A landscape with many valleys, sampled at points; each row gives a point and its height.
A ball rolls from a point to whichever of its 3 nearest points has the largest drop for the distance, and stops where none of them is lower. Distance is the straight distance between rows; heights are no part of it.
Nik: [  9 -38  18  40  28  -8   4  -7 -29   9]  h=3.93
fad: [ -2 -17  25   9  25  16 -12 -17   4   6]  h=1.55
viro: [ 26   6  -2 -13 -36 -20  17  10   7 -32]  h=2.94
Bava: [ -8  -8 -17  26  -5   6 -17 -10  24  -5]  h=1.11
Lupu: [ -3  -7 -24   3  12   0  -2  16 -21  11]  h=4.49
mugiv: [ -6  -5   4 -14  18   3   1   8 -32  12]  h=4.11
mak: [  1 -27  -7  35  16   1 -19  -2   9   6]  h=1.08
Nuriz: [ 19  10  14  -6 -36 -10  15  11  10 -37]  h=4.17
bifi: [  3   2 -13 -18  -4  -9   0  17 -19  11]  h=5.24
kep: [ -8 -12 -21  13  19   6  -9   8   0   7]  h=3.74
volu: [ -7  -8  11   1  13  14 -15 -10  -3   5]  h=2.06
dadiz: [ -4 -10 -39  24  11   6 -12  12  11  10]  h=3.78
dop: [  0  18  14  -6 -27  -5   8  -4  12 -23]  h=4.55
filel: [  4 -36  -7  31  24   0  -4   5 -17   7]  h=2.64
nifon: [  0 -25 -23  26  20   0  -7  10  -8   8]  h=3.51
pasol: [-11   2 -17  15   0   4 -13  -5  16  -8]  h=1.07
Seb: [-16   6 -31  15  -5  -1  -9   4  11   2]  h=0.99
mef: [ -5   7  23 -16   7   5  -3 -10  -2  10]  h=0.74
gutim: [ 11   9 -21 -19 -23 -15   4  16  -4   8]  h=0.97
tinug: [ -8  -2  -5   4   4   5 -11  -5   0   4]  h=1.54
lenad: [ 23   6  16 -28 -24 -12  13  -2   0   0]  h=1.37
Pas: [ -6  16 -28  -4 -20  -8   6  15   9   2]  h=1.30
bon: [ -5 -15 -18  30   8   4 -20  -6  23   4]  h=1.09
malol: [ -6  18  28 -10  -2   7   2 -15  14  -6]  h=3.23
lofep: [ -1  18   6   1 -35 -10  11  17  16 -39]  h=5.47
Nug: [  2   0 -48  15  16   8  -1  25   8  12]  h=3.92
Rek: [  9  11  -6  -6 -38 -15   9   9   9 -25]  h=2.12
fek: [ 32   3  -4 -22 -33 -18  15   0   1 -11]  h=0.91
Ziza: [  2 -22 -30  25  31   0   3  16 -20  10]  h=4.51
Lesun: [ -1 -26 -17  25  32  -4  10   3 -34   5]  h=5.79
dur: [  4 -32   9  30  28   5  -9  -2  -9  12]  h=1.47
bukem: [ -4 -17   2  24  13  13 -22 -17  13   7]  h=1.06
deme: [ 13   7  -3 -18 -30 -13   8   8  -3  -3]  h=0.64
Tupag: [ 13   9  14 -26 -26 -12   9  -5   0  -9]  h=1.45
lodo: [ 10  18  38 -26  -2   2  16 -14  10   1]  h=4.58
kuvuv: [  5  19  41 -17  -3   6  16 -14  19  -9]  h=4.36
mirel: [  8   2  36 -30  23   4  11   0 -21  21]  h=1.80
kufo: [ 18   9 -12 -27 -28 -15   7  11  -6   7]  h=0.73
tebek: [  0 -28  16  17  33   4  -1  -8 -26   8]  h=2.68
vun: [ -7 -13 -11  -2  20   4  -5   7 -14   9]  h=3.22
pegol: [  3 -14 -37  21  25   6   4  24  -6   8]  h=4.35
zuzun: [ -4  -5  28 -13  25  12  -4 -16  -7  10]  h=2.21
Nurap: [ 14   5  18 -32 -12  -5   9   0 -14  16]  h=1.53
difa: [  0  19  19 -15 -14   4   4  -5  10  -8]  h=1.49
Nom: [-12   1   1  15  -1   7 -11 -16  19 -13]  h=1.15
voruk: [ -6   9  23  -2   8  15 -10 -18   4  -4]  h=0.89
Vusa: [ -5  12   6 -12 -10  -2  -2   1   2   1]  h=0.80
ritu: [ 10  13  37 -26  -1   6  10 -12   3  12]  h=4.62
Deza: [ -2   5  31 -14  20  16   3 -20   5   9]  h=1.96
Feki: [-17  13  13   7  -9   6  -1 -14  17 -13]  h=2.20
lezuf: [ -9  14 -20   1 -16  -4  -2   8   9   0]  h=0.77
Dineb: [ -6 -24 -11  17  29  -2  -2   5 -25  10]  h=4.57
Zit: [  4  16  15 -25 -16  -4   6  -4  -2   5]  h=1.23
paga: [-12  20 -16   6 -28 -12  10  11  14 -27]  h=6.51
gibez: [-11  -4   3  -2   9   7 -11  -4 -13  10]  h=2.01
Dag: [ -3   8  34  -5   7  14   4 -23  22  -3]  h=0.82
Zufo: [  0 -10  26 -11  29  11   8  -8 -29  11]  h=1.89
tufe: [  7 -34   0  36  28  -5  21  -7 -35   3]  h=5.23
nesag: [-17  11 -24  18  -8   1  -4   2  23 -15]  h=1.28
Pizib: [-20  11 -21  19  -8   3  -9  -4  26 -21]  h=0.81
kita: [ -7   2 -20  -7   2  -2  -4  17  -8  12]  h=5.06
pebat: [ -1  11 -44  -5   0  -5   6  27  -4  14]  h=4.59
Ber: [  6   7  33 -25  15   6   1  -4 -18  17]  h=1.78
riguz: [-17  11  -5  -2 -18  -3  -2  -5   7 -14]  h=4.40
gagir: [ -3  13  -8 -13 -23  -9   1   5   3  -1]  h=0.54
Zoka: [ 19   9 -16 -17 -35 -22  10   6   6 -16]  h=0.79
Dod: [ -2   8   7 -20  -1   2  -3  -1 -10  10]  h=1.18
Kosig: [-17  14   0   5 -19  -2  -4  -5  18 -26]  h=3.89
penof: [ -8   6   9  -2  -2   7  -7 -12   3   0]  h=0.93
Nesik: [ 12  14  26 -23 -22  -5  10  -7   7  -7]  h=2.23
vutin: [  0 -20  20  24  18  11 -22 -15  10   5]  h=1.01
dil: [ -4   9 -41   4   3   0  -2  19   8   7]  h=4.15

Call two points neighbours if one is among the 3 nearest of the other. Go from one point of each pair to the other, from neighbour to neighbour, staying as low as possible. Name the highest point that can't be avoided.
vutin, pasol | Bava
gagir, Pizib | pasol
mef, Dag | voruk
gagir, mef | penof

For each start below, name the point where the ball stops.
kufo | gagir
nifon | vutin
Lupu | gagir
tinug | gagir
kep | gagir
Dineb | vutin
mirel | mef
tufe | vutin
tebek | vutin
Zufo | mef

Two balls start at each pair of points below. Name the first point that both come to, or write never.
dil, bifi | gagir
Pas, kita | gagir
Lesun, pegol | filel
